A landscape with many valleys, sampled at points; each row gives a point and its height.
From any point a ball rolls to the lowest of the 2 points nearest to it. It stops when none of these is lower. Distance is the straight distance between rows; heights are no part of it.
(343) height 383: [144 103 144 177 174  19  97 102  80  76 119  88 112  98 141  81 130 164
 134 129 109 127 130 182 109  77 120 161 120 129  95  89 123 120  86 158
 115 118]
(429) height 593: [ 84 178 170  75 205 139 156 133 105 101 133 158 121 141  60 162 126 107
 137 118  92  97 147 131 116 137 133 120 139  75 111 153 115 111  96 128
 135 129]
(303) height 447: [122 184 147 134 179 178 105  84 108 130 113 108 102  97 108 113 115 102
 159  97  91 118 174 126 109  99 168 100  81 123 143 103  84 144 166 142
 124  90]
(1349) height 318: [193 136 138 119 121 116 108 101 123 146 139 129 157 105 150 130 108 161
 120 164  76 154 133  82 168  90 123 152 101 125  95 101 132 160 160 152
 131 128]
(738) height 387: [134  90 141 148  51  72 144  73  91 142 119 122 124  96 121  87 213  91
 111 102 164 113  99 148 117 121 140  93  87 184 142 110 136 118  83 154
 122 141]
(597) height 290: [123 111 104 185 117 168 161 179 146 136 117  76 137 141 132 139  83 183
 153 108 114 100 171 141 181 100 115 174 120 126 122 156 130 138 132 109
 132 161]
(416) height 463: [121  75 151 159 119  42 128  98 101  78 122 123 148  90 139  55 170 122
 124 142 154 135  92 121 140 102 104 187  76 152 121  95 132  96  73 145
 113  90]
(1272) height 69: [160  88 156 131  89 133 110 114 153  60 105 147 162 130 103 124 108 127
 191 169  75 167 125 129 144  79 109 141 207 141 128 128 127  90 135 163
 138  94]
(809) height 314: [ 96 119 114 167 113 102 137 118 129 112 162 113 140 113 144 118 128  92
  86  98 161 100 104 178 127 171 115 107 114 153  98 174 156 122 139 142
 165 129]
(444) height 437: [170 109 131 134  80  99 120 134 121 157 101 124 146  96 140 153 183 167
  89 104 172 112 105 126  98 108 102 133  92 168 159 119 125 121 139 132
  97 156]
(230) height 236: [152 137 166 121 141  62  96 106  91 113 108 108 144 114 125 145 124 148
 110 130 114 138  97 132 129 112 136 124 161 106  58  68 137 171 125 190
 147 145]
(1354) height 291: [138 185 194 101 188 135 106  64  99  95 124 181 117  87  63 185 159  69
 144 185 112 123 107 118 112 127 108 132 135 149 104 107 108 113 102 195
 132  96]
(561) height 388: [150  61 100 129 116 150 131 192 189 169 135 156  81 136 143 120 109 132
  94 125  76 190 167  99 172 122 106 156 100 130 157 156 127 182 175  82
 134 144]
(767) height 652: [ 98 114 131 125 151 104 163 120  97 107 170 126 115 173 123  74 139  91
 178 147  67 166 166 165 169 104 138 101 152  92 156 115 159 114  96 131
 148 101]
(221) height 374: [102 163 141 102 162 160 154 131 129 131 155  80 112 131 166  90  87 123
 119  96 102 143 202 133 136 139 165 124  87 110 166 120  98 147 178 103
 106 123]
(393) height 361: [111 124 129 122  76 120 106  80 103 153 137 151 144 116 131 120 211  58
 132  90 169 124 109 148 103 157 140  82 105 143 114 111 139  91 124 156
 110 106]
(1497) height 215: [140  89 150 138 127 102 152 134 131 115 131  94 131 154 156  65  73 127
 149 132 126 128 113 145 133 124 179 123 179 148 119 129 124  67 105 108
  87 158]
(1090) height 359: [123 136 159 162 164  30 124  93 123  74 139 100 131 106 100 125  89 148
 111 118 123  72 102 199  82  99 106 145 159 145 106 104 148  91  83 140
 125 121]
(963) height 356: [122 154 123 128 148 122 125 120 122 128 147  93 130 134 171 101 104 149
 107 110 138 129 137 143 121 149 147  96 131 105 125 109 120 166 154 121
 117 135]
(259) height 225: [142 198 118  62 194  67 115  56 103  92 165 134 135 151 133 170 122 169
 113 152  88  62 156 146  58 131 130 117 172  96  94 122 136 110  94 139
 134 118]
(184) height 409: [112 104 117 104  65  82 103 127  54 161  81 123 120 105 153 117 230 131
 119  94 174 108 100 160  85 106 133 128  52 166 154 108 124 143 105 143
 103 161]
(66) height 173: [128  94 105 134 100 176 109 134 136 169 129 139 129 121 176 114 119 155
 120 163 140 180  97  61 197 118 115 171  82 156 116 102 150 116 132 103
  96 150]
(793) height 259: [115  85 126 138 135 100 150 153 126 158 139 133 129 168 151 120  89  98
 122  90 106  79  97 182 114 149 179  98 155 105  74 169 155 131 152 144
 151 156]
(116) height 573: [110 186 166  26 199 177 160 104 125 134 121 173 104 158  64 206 143 110
 127 149 111  92 142  81  80 137 158 106 144  97 160 141  89 120 123 121
 146 114]
(936) height 321: [142 175 209 124 188 170 133  77 140  99 114 142 125  65  72 149 130  93
 121 128 120 143 142  92 128 124 130 123 122 167 130  94  82 117 139 153
 124  93]
(884) height 263: [154 105 115 173 104 119 103 167 149  50 115 150 171 128 106 131  82 159
 171 151  76  97 122 167 149  98  87 150 196  86  97 165 152 124  76 120
 153 158]
(115) height 377: [197  90  97 175  94 125 143 151 164 150 112 108 145  91 164 125 107 170
 103 118 143  54 119  94 160 130 131 166  98 134  97 154 137 139 153  97
 159 160]
(1198) height 216: [ 71 132 127 137 134 147 172 182 135 153 167 141  76 145 141 116 106  91
 117  95 119 181 178 168 131 156 124  70 120  94 160 190 118 197 130 104
 137 150]
(443) height 129: [124  99 120 148 105 169 163 116 105 155 139 108  99 121 161  58 145 121
 119 155 147 162 114  92 196 129 128 149  65 144 156 111 149 142 109  92
 130 141]
(330) height 354: [ 94 126 113  83 148 169 102 156 109 131 107 132 171 157 170 134 125 157
 139 119 125 111 127 108 123 143 160 167 121 101  72 128 138  70 124 113
  77 128]
(1422) height 200: [128  85  67 199  64 156 118 175 116 154 101  58 118 147 125  37 150 132
 112 116 127 143 183 163 115 121 145 135 115 144 189 128 129 152 140  97
 123 125]
(1004) height 298: [133 128 119 133 159  99 148 133 146 129 153 144 154 160 144 114  64 116
 137 124  84  45 116 152 111 145 178 146 149  89  75 185 157  83 108 105
 132 158]
(765) height 394: [103 168 123 123 165 159 166 139 155 141 154 124 101 122 143 130  57 130
 147  73  65 119 207 126 137 122 155 122  99 128 132 188  81 181 169 114
 136 137]
(937) height 589: [117 143 167 115 162 101 153 113  93 121 104  71 108 121 100 121 137 110
 146  99 153  89 125 144 109 138 171 100 132 159 130  96 114 129 138 162
 162 119]
(556) height 127: [ 85  59 103 152  90 127 124 110 123 117  85 129 143 112 136  75 191 149
  96 123 182 137  77  85 151  90  95 169  44 159 144  95 136 161 123 113
 149 100]
(172) height 162: [102 103  79 162  84 192 145 155 109 134 116  75  83 139 120  50 131 148
 130 141 154 154 141 122 162 127 124 123 119 170 180 128 122 166 103  93
 134 154]
(8) height 402: [133 130 146 134 128 148 192 157 116 101 120  72 102 114  73  84 164 121
 115 104 114 151 197 116 175 167 103 126 116 123 145 128  96 172 117 105
 169 132]
(882) height 521: [142 170  85  87 173 188 112 118 158 137 126 174 146 127 109 188 125 159
 136 150 104 100 157  62  98 135 124 152 101 100 143 174 126  96 135  89
 128  82]
(147) height 254: [101 116 130 161 143 146 152 144 150 137 144  76 130 170 168  71  52 117
 150  95 105 115 166 182 129 119 188 145 116 151 135 156 123  85 149 104
  81 146]
(665) height 244: [161 186 181  97 174  73  96 104 106  85 148 149 128  84  98 184  97 103
 118 200 119 136 112 130 113 145 102 141 166 116  88 136 140  97  88 170
 133 127]
(144) height 320: [144 106 109 185 144  78 125 137 117 132 128 110 136 142 175  94 114 195
  94 158 161 121  94 139 132  87 114 139 118  89 147  80 154 168  90 112
 120 168]
(633) height 385: [157 113 165 117 117 137 156 117 134 160 129 165 108 125  86 177 127 108
 133 149  79 169 115 116 146  87 123 118 115 131 148 135 131 175 149 161
 155 141]
(600) height 491: [165 182 131 151 180 168 121 119 158 121 129 152 125 108  84 155  71 147
 166 137  84  82 182  69 116  99 143 124 137  71 147 146 120 115 128  93
 135 105]
(1063) height 26: [126 108 186 105 159  68 155 106 108 147 124 139 130  94 129 103 163 114
  81 145 158 120  55  95 126 106 147 178  51 109 133  67 139 147  99 118
 116 140]
(1081) height 344: [150 172 183  84 159 194 146  95 150 102 119 146 126  90  47 159  95  97
 151 112  85 101 153  87 125 128 152 136 146 143  99 149  85  85 130 128
 117 120]
(104) height 526: [164 115 154 154 112 105  98 124 145  68 108 153 138  91 129 136  93 114
 140 142 143 169  86 124 126 162  99 113 183 156  77 163 117 144 146 173
 177 111]
(1383) height 136: [152 146 110 119 132 134  98 166 139 159 131 133 109  78 125 113 117  91
 116 151 156 124 106 107  97 145 139 133 119 164 175 145 132  85 162 100
 122 112]
(1308) height 390: [105 167 163  64 159 157 116 105  95 140 103 146 149 150 122 200 197 106
 137 172 154 175 141 103 145 131 106 144 125 129 120  65 135  84  94 152
  78 101]
(957) height 280: [136 131 135 158 112 133 116 130 120 147 114 141 124 141 120 135 131 162
 128 166 161 166  86  97 161 106 104 120 137 105 152  77 153 171  91 117
 116 168]
(1281) height 267: [167 183 111  79 148  66 121  99  98 141 140 151 139 154 141 184 150 169
 113 160 116  79 117 136  79 114 137  96 175  92 130 116 134 148 123 155
 150 146]
(780) height 333: [120 165 120 165 116 131 101  87 109 125 175 131 130 118 107  94 134  71
 144 117 121 106 135 169 119 132 136  86 121 133 126 109 140  86 108 142
 119  94]
(481) height 292: [129 182  78 117 136 132 162 160 157 140 158 149 146 155 124 199 109 146
 131 145  99  81 176 158 112 133 111 121 177 100 149 221 135 123 102 114
 140 140]
(1236) height 438: [165  87  74 146  99 135 115 181 121 138  85  85 117 114 186  76 171 172
 104  79 166 105 143  79 156 178 128 138 112 117 103 134 116 174 163  87
 165 161]
(399) height 294: [120 176 120 126 113 133 134 119 125 128 163 146 141 115 126 180 162 111
  98 105 166 121 139 162 127 172  74  91 111 137 126 173 125 133 133 135
 135 132]
(1375) height 255: [ 79 150 120 131 146 128  98 121  99  92 148 145 151 143 120  96 120 142
 152 120 154 117  75 130 126 142 131 120 165  86  71  89 147  82  52 112
  83 140]
(1123) height 548: [158 180 124  87 150 188 150  98 135 148 116 166 124 129  83 214 148 147
 138 166 133  77 133  66  92 136 143 119 129 123 150 162 127 100  78 116
 141 123]
(1442) height 295: [ 95 184 118 117 146 144  97 127  78 128 157 153 113 152 116 134 155  96
 156 166 161 144 102 141 123 156 116  87 158 100 124  95 147 107  74 127
 109 137]
(635) height 326: [149 128 128 172 138  63 104 130 139  65 147 132 167 117 125 125  79 166
 127 121  96  81 118 192 113 104 107 150 181  92  66 125 158 101  64 132
 110 157]
(362) height 341: [123 125 118 139 122  89 118 127 136 129 172 143 171 114 132 137 100  87
 100 142 124  68  94 169 138 159 120 147 143 107  60 181 196  96 114 135
 156 130]
(1138) height 133: [100 122 125 151  97 183 107 160 174 142 145 151  96 140 132 125 100  83
 116  83 136 189 133 177 103 172 126  86 158 142 135 155 102 114 169 116
  97 117]
(389) height 417: [138 101  86 170  89 131 144 153 130 182 127  81 117 152 155 112 164 142
  55 158 155 151 154 135 152 111 109 129  86  87 212 104 167 224 143  91
 155 159]
(1032) height 484: [148  94 156 178 112  97 124  97 147  94 131 135 140  79 138  40 112 116
 103 146 147 176  90 104 132 124 126 142  98 153 132  96 132 102 108 117
 104 100]
(181) height 351: [137  91  99 170 109 132 160 138 157 143 153 109 152 119 154  79  92 143
  93  64 127  39 120 147 130 123 150 174  56 124 109 148 135 126 144  91
 132 148]
(489) height 191: [129 178 156  93 149  95  94 146  93 103 132 131 138 136  93 165 106 120
 132 163 107 130 119 132 123 131 127 129 209  70  70 109 135 135 129 167
 151 135]
(628) height 262: [151 156 105 117  98 159 164 103 143 150 150 134 128 150 155 163 128 134
 145  94 131  95 140 151 123 158 143  70 145 138 125 175 113 118 123 128
 115 165]
(611) height 243: [140 103 162 159 117  83 121 134 170  92 130 155 149 124 111 125 116 139
  95 121 179 134  73 148  87 141 111 102 193 121 140 120 136 106 106 120
 119 115]
(1059) height 384: [145 145 121 164  94  90 125  81 120 140 157 149  94 136 147 127 115  94
 134 208 161 178  75 130 151 145 110  80 149 175 166 132 155 148 113 146
 162 153]
(722) height 160: [134  71 139 109 114 148 119 141 145 121 114 147 148 170 117 100 109 141
 175 134 102 140 119 115 117 106 158 133 188 140 136 123 123  64 136 123
 102 119]
(1476) height 381: [139 136 102 142  91 131 154 154 142 190 157 141 102 125 137 135 133 120
  99 165 110 136 148 125 171 114 111 119 104 105 192 147 149 185 137 100
 151 169]
(1329) height 283: [120  77 142 156 103  46 103 172 134  92  92 134 160 109 146  85 145 158
 110 101 174 128  82 134  91 125 114 146 147 167 119 135 105  96 102 122
 102 126]
(874) height 198: [142 173 105 116 150 173 123 109 142 151 132 124 140  87 142 151 130 128
 138 102 141  73 166 128  85 139 136 136  63 156 162 144 119  52 143  96
  82 102]
(1018) height 214: [ 71 120 131 134 120 131  77 125 110  99 106 153 141 129 128  89 166 127
 158 101 179 146  77 139  89 124 136 102 137 129 129  78 118  94  84 129
  74  89]
(18) height 308: [136 165 131  78 129  60 126 100  88 138 135 118 128 149 156 143 180 156
 108 144 166 114 117 136 107 131 130 105 141 120 158  60 137 148 117 136
 115 154]
(1129) height 176: [158 120 137 108  92 135 113 128 143  51 127 181 165 133  93 136  99 157
 157 129  63 125 126 136 131 110  99 145 198 133  77 182 102 113 117 140
 130 148]
(1416) height 331: [ 94  87 147 105  83  65  90 140 104 113  83 139 148 120 156 125 168 171
 120 101 162 126  78 130  82  91 134 163 120 179  95  95  86 100  90 159
  58 148]
(995) height 563: [129 142 143 105  90 138 156 125 180 111 152 119 127 123  93 169  97  98
 136 127 125 120 131  98 161 162 122 117 200 121  92 141 123 185 183 160
 220 100]
(1216) height 345: [ 90 126  95 169  90 144 176 145 124 138 165  57 122 156 155 115 130 141
  93 110 130 150 201 197 173 122  95 121  98 129 161 143 136 168 116 114
 118 155]
(639) height 170: [ 96 138 118 131 125 168  98 153 119 156 104 111 123  79 121  97 146  96
 121  90 160  95 120 132  92 132 153 141  55 137 162 101 134  79 143  93
  94  98]
(1105) height 452: [ 97  92 150  82 129 113 160 107 112 121 125 140 127 162 156 152 104 138
 154 138 104 118  80 127 155 144 149 119 154 144  59 161 137 149 143 177
 171 149]
(464) height 174: [ 84 112 131 132 119 162  84 129 145 114 120 151 127 162 143 137 144 113
 155 105 184 202  94 155  90 150 115  96 172 159 138 106 103  89 157 146
  84  96]
(1180) height 382: [107 179 146  96 111 213 146 109 181 143 156 145 108 130  51 200  83 107
 144 113  97 107 185 101 109 105 142 119 172 128 133 128  69 133 154 131
 114 121]
(388) height 195: [118 109  98 138 121 114  85  89 106 125 120 146 149 139 150 118 146 128
 166  94 113  96 102 153  86 128 154  90 125 137  88 134 121 135 156 183
 144  90]
(623) height 612: [108 171 163  77 199 115 124  99  90  90 151 163 117 138 115 114 140  98
 148 137  81 166 154 142 129 124 124 103 127  95 135 120 105  94 106 135
 100 121]
(1502) height 620: [182 140 129  89 137 140 108 161 149 116 105 173 116 151  96 165 127 123
 161 180 131 157 116  85 100 148 126 116 223  94 133 165 118  98 132 111
 126 134]
(74) height 411: [160  84 155 110 120 164 154 132 174 174 131 178  98 135 122 123  97 134
 133 118  50 171 136  90 135  96 150 112  94 144 165 146 109 164 176 121
 119 131]
(830) height 442: [136 102 106 117 100 106 133 161 124  99 104  97 113 103 139  51 179  99
  93 101 173 153 141 110 125 195 119 121 113 165 156 153 115 119 152  97
 161 114]
(210) height 579: [127 157 183 101 140 117 176  97 143 109 143 103 114 132  87 175  99  95
 139 127 138  85 130 136 102 146 153  90 186 140 109 130  99 144 170 179
 187 104]
(1102) height 405: [134 130 161 134 140  84 132  59  95  99 136 160  83 131 122 149 118 101
 157 189 144 154  52 138 124 125 120  94 152 174 132 117 141 177 106 195
 182 141]
(237) height 147: [108 150 126 136 119 147 109 156 186 101 164 156 110 130  70 118  75  68
 146 128  92 155 161 142 100 114 114 105 216 105 147 149  82 120 179 118
 143  78]
(1418) height 422: [152 123 134 101 124 154 147 144 137  86 110 128 117 101  99  89 175 125
 135 101 140 166 144  76 168 190  90 132 132 153 118 141  96 118 131  97
 152 124]
(1026) height 80: [137  98 154  95 156 103 139 112 132 155  98 183 140 115 137 139 161 110
 121 173 159 158  58  54 148 128 113 171  75 119 141 123 176 118 117 105
 134 130]
(9) height 466: [141 174 129 131 173 158 102  87 108 128 117 158 131 114  97 147 115 145
 158 141  88 103 132 104  98  85 153 116 117 101 122 109 115 110 109 141
 104 111]
(994) height 440: [ 92 127 156  96 131 108  99  99 107 127 121 146 165 140 123 201 174 125
 120 159 155 151  90 155 103 115 106 155 128 146  97  97 159  44  65 174
  66  97]
(807) height 427: [135 107 170  73 130 101 147  81 123 120 114 181 117 131 145 146 121 114
 157 187 151 141  25  88 131 152 148 114 154 167  98 134 141 129 113 174
 156 136]
(164) height 261: [105 115 102 168 106 137 151 189 183 160 152 133  90 145 137 120  61 109
 126 118 110 171 185 141 162 138 132 109 169 115 127 188 114 200 142 110
 154 139]
(109) height 161: [ 94  68 105 173  76 136 140 120 123 118  97  52 143 126 128  75 157 162
  63 159 187 159 125  83 170 114 105 185  94 146 142  68 151 189 135 117
 147 103]
(1405) height 315: [105 119 134 148 116 128 199 129 132 172 166  77 131 161 122 135 115  92
 125 115 100 112 183 180 165 107 151 113 114 121 163 127 168 130 135 126
 137 122]
(1077) height 446: [137  67  83 191 104 116 151 156 134 151 124  66 125 129 196  74 158 153
  39 117 187 121 159 161 107 107 131 168  50  87 198 107 146 170 150  81
 124 138]
(915) height 414: [106 162 176  90 130 211 134 107 150 150 128 167  83 136  77 174 105 117
 136 113 113 151 126 128  82 104 162  88 150 110 152  95  67 151 161 135
  77 138]
(1258) height 231: [141 149  90 117 100 185 136 114 134 138 117 103 118 121 152 137 158 145
 164  99 132 116 169 121 136 144 126 107 110 180 160 156  98 105 158 122
 111 114]
(1226) height 506: [145  77 143 180 124  98  84 143 157  71  86 158 148  91 132  88 111 133
 136 140 143 202  89  99 142 140  96 148 138 151 114 128 138 130 147 143
 154  79]
(474) height 632: [138 112 125 118 170  94 122 114  79 106 151 118 131 144 164  60 142 130
 153 141  82 163 152 150 141  98 138 128 106 102 141 111 129  95 112 119
  97 118]
(934) height 192: [104 171 122  87 204  98 140  67 102 112 155  95 139 137 159 149 108 164
 135 109 101  44 139 161 101 121 159 132 103 136  96 114 126 107 122 147
 117 112]
(797) height 203: [151  72  87 183  99 151 115 177 152 119 101  79 138 118 131  84 146 170
  81 126 131 162 158  95 175 110  87 201  93 107 132  84 142 170 155  99
 147 118]
(1203) height 227: [104 117 147  95 169 118 125 105 123 131 136 146 133 178 135 142 115  96
 157  85  72 107 122 178  85 138 186  96 144  99  69 161 112 115 159 181
 125 117]
(543) height 92: [134 144  95 155 123 161 102 196 116 183 115  81 103 107 132  99  83 107
 123 119 126 100 137 150 122 142 168 140 114 149 133 151 127 108 164 106
 115 157]
(1016) height 327: [124 131  93 206 115 126 158 166 146 137 125  53 143 145 134 105  89 147
 111  66 129  53 158 195 142 121 150 160  95 133 114 169 135 161 142 100
 143 179]
(1368) height 293: [144 150  81 105 125 163  96 176 118 161 113  99 165 145 149 182 132 168
 137 155 132 109 158  88 147 140 134 175 151  82  96 126 157  90 124 110
 110 133]
(83) height 126: [114 155 143  81 123 140 118 132 114 125 131 120 173 128  89 194 124 132
 113 131 109  80 119 124 121 127 128 168 154 109  63 138 150  90 113 166
 125 123]
(1049) height 423: [153  85 151 154 142  18  94 134  95  70 113 148 161  96 130  93 155 137
 144 163  96 146  93 144 124  77  87 199 111 110  98 112 145  97  86 155
 116 109]
(714) height 230: [142 128 111 128 127 179 146 143 126 168 140 142 125 143 150 153 101 181
 143 168 122 132 116  81 181 109 135 141 111 109 127 130 145 140  95  98
 111 187]
(401) height 337: [103 205 127 101 154 168  91 139  81 162 115 120 104 126 122 173 171 101
 139 173 196 171 127 105 155 161 103 119 119 141 144  71 130 123 120 140
 113 135]
(803) height 336: [ 89 128 135  77 145  79 144 125  80 135 145 130 113 150 145 132 173 117
  96 128 145 130 117 184 108 133 113 117 100 151 168 121 141 140 132 140
 136 139]
(666) height 578: [201 157 136  75 165 146 145 126 125 133 116 187 110 120 107 149 152 127
 147 165 100 143 124  60 123 145 125 113 127 112 151 161 121 108 100  94
 129 150]
(550) height 165: [111  99 115 139 157  65 119  70 102 127 121 113 151 136 181 121 140 170
 157  97 126  66 106 139 103  99 161 127  88 131  93  90 150 112 104 162
 116  93]
(1462) height 275: [179 169 147 133 145  92  88  52 107 105 132 146 159  86 119 140 126 117
 145 174 103 141 117  95 142  96 119 122 129 115  88  66 138 149 121 181
 143  90]
(847) height 358: [149 146 126 182  79 146 123  81 130 169 172 122 106 126 133 122 117  89
 140 148 144 137 111 137 122 122 145  59 149 148 155  97 145 143 116 146
 123 131]
(500) height 475: [125  69 130 130 131 106 143 126 127 150 114 121 146 130 190 151 102 149
 126 140 158  81  65 100 160 144 153 139 123 144  57 152 172 122 125 141
 149 157]
(631) height 335: [138 181 124  85 137 105 113  97  81 110 138  89 122 128 166 106 159 144
  97 140 166 162 156 115 122 147 129  96 126 136 155  59  95 197 149 147
 142 127]
(1085) height 153: [147  73  69 174  80 140 115 200 138 159 110  90 138 144 168  68 136 114
 141  96 134 109 152 150 148 152 157 130 139 140 139 155 139  99 154  90
 124 146]
(355) height 407: [121 140 121 131 162 185 132 126 159 124 131 135 136 119 128 115  67 129
 152  86  76 107 148 102 147 150 155 148  90 125  78 169 114 122 163 116
 128 115]
(1025) height 175: [124 139 132 141 163 130 139 190 132 163 136 128 116 154 144 138 125 104
 133  96 123 144 176 179 121 156 141  84 143  64 154 170 140 122 125  93
  98 145]
(422) height 544: [116  96 145 108  97 157 146 118 177  92 122 176 135 136 106 161 125 123
 126 109 144 145  78 115 123 164 112 106 173 127  93 152 108 153 169 163
 180 102]
(1096) height 391: [ 69 120 137  93 165 193 132 142 118 142  90 106 129 132 136 107 115 120
 155  81 111 116 126 117 147 149 182 148  87 112  98 110 124 125 153 124
 121 117]
(253) height 325: [139 119  94 115  73 143 145 173 188 185 165 171  86 135 127 155 106 110
 115 122  99 177 163 122 132 114 107 110 158 135 170 169 107 204 170 103
 145 154]
(837) height 459: [134  90 135 134  94 115 127 146 133 162 104 108 140 113 189 128 174 178
  51  81 183 132 133 138 101 120 105 156  39 116 172  98 136 159 154 105
 105 161]
(1261) height 669: [165 149 100  87 125 145  79 123 144 155 109 204 116 147 125 168 169  98
 155 179 157 193  94  75 100 164  95 123 149 144 154 155 135  92 145 114
 112 121]
(1093) height 348: [120 134 111 134 117 149 137 136 152 142 125 162 132 162 112 220  97 165
 157 151 119 102 117 145 119  91 110 111 173 120 154 177 134 154 119 152
 157 133]
(1470) height 229: [ 94 167  99 143 147 112 154 143 120 132 176 138 122 179 113 154 132 103
 168 131 104 113 178 199 138 132 109  98 165  80 150 173 154  95  78 113
 135 135]
(47) height 599: [ 94 178 142 120 187  64 112 102  85 131 135  70  90 106 138 115 130 113
 132 114 193  48 124 161  67 153 165 110 120 165 142  76 117  98  99 137
 119 114]
(113) height 389: [101  81 156  91 126  40 110 105  93  98  74 141 162 128 141 159 180 160
 140 142 149 157  75 122 125  87 103 173 120 169  99  88 140  91  56 171
  77 118]
(93) height 93: [137  97 135 143  73 169 155 108 137 129 110 123 112 121  98  96 198 163
  82 122 156 171 117  88 170 100  65 165  51 169 181  84 126 178 114  94
 127 145]
(1136) height 248: [143 107  97 146 122 159 113 165 133  95 100  92 156 116 149 128 138 202
 133  96 125 137 160 102 159 116  89 184 100 140 101 121 103 128 148 115
 120 125]
(195) height 205: [117 125 137  89 130 173 117 188 137 145 115 124 134 157 107 205  89 121
 149 153 120 142 128 101 144 154 141 166 194 109  73 162 149  82 131 146
 125 135]
(459) height 434: [105 144 143 115 143 216  84 106 142 158 114 142  95 120 118 150 121  99
 150 103 115 176 143 140  86 113 161  92 114 126 165  85  77 157 198 155
 102  76]
(1247) height 386: [137  77  97 173 100 139 109 132 151 153  95 156 137 150 130 172 136 162
 152 142 117 152 108 125 134  82  99 111 133 142 168 144 149 166 167 161
 164 100]
(1407) height 357: [ 70 150 132  94 151 129 142 116  86 120 152 115 128 133 129 127 171 104
  98 156 148 158 140 131 168 136  85 146  66 167 168  95 135 156 136 133
 155 107]
(1022) height 406: [191 104  77 177 114 163 127 184 180 142 112 114 101 111 159 123 101 184
 116  98 124 110 152  71 186 168 108 149 118 123  99 152 118 182 153  74
 148 175]
(870) height 376: [ 90 129 107 158  98 163 202 174 151 122 145  46 107 141  91  91 115 133
 102  91 110 164 251 148 176 144 119 138 117 127 155 149 105 197 121 100
 135 137]
(178) height 202: [134 152 136 161 155 130 123 151 184  82 127 153 139 137  97 133  79 129
 137 127 137 127 140 141  95 131 116  86 217 100 159 145 106  95 126  99
 125 104]
(486) height 471: [159 110  56 116  82 102  94 174 149 138 129 125 140 118 166  95 173 115
  92 112 172 121 129 100 151 191  99 131 140 133 124 164 137 122 169  86
 163 138]
(659) height 61: [122 106 165 131 112 119 178 114  97 121 136 102 134 105  91 103 164 155
  76 126 150 119 100 120 154  94  88 176  64 140 138  77 129 154  85 116
 140 162]
(252) height 287: [ 87 143 134 124 149 142 182 153 127 154 128  76 114 168 103 107  93  82
 178  98  97  81 169 164 136 129 195 126 127 133 160 159 139  91 157 110
 130 114]
(1100) height 352: [193  88 124 137  99 106 117 119 139 153 101 129 131 114 133 126 141 139
 109 150 113 170 130  99 146 105 108 140  97 159 154 130 135 168 181 136
 158 122]
(1380) height 78: [119 128 113 121 113 176  80 164 195 146 152 177 104 135 102 162 127  74
 141 116 107 201 146 121 103 155 111 100 175  97 139 137 105 116 196 116
 105  78]

Where does a ball stop that starts at each point below?
(429) -> (489)
(1226) -> (1272)
(1261) -> (489)
(1418) -> (1272)
(1502) -> (489)
(486) -> (1063)
(500) -> (1063)

Call two points neighbours if one is among the 2 nearest of the other. Go from one point of each pair to the other, from neighbour to neighbour, staying as low as possible. Name the highest point that can't be avoided.
(550), (83) -> (355)
(550), (543) -> (362)
(1025), (489) -> (1247)
(1272), (1063) -> (486)
(443), (543) -> (1422)
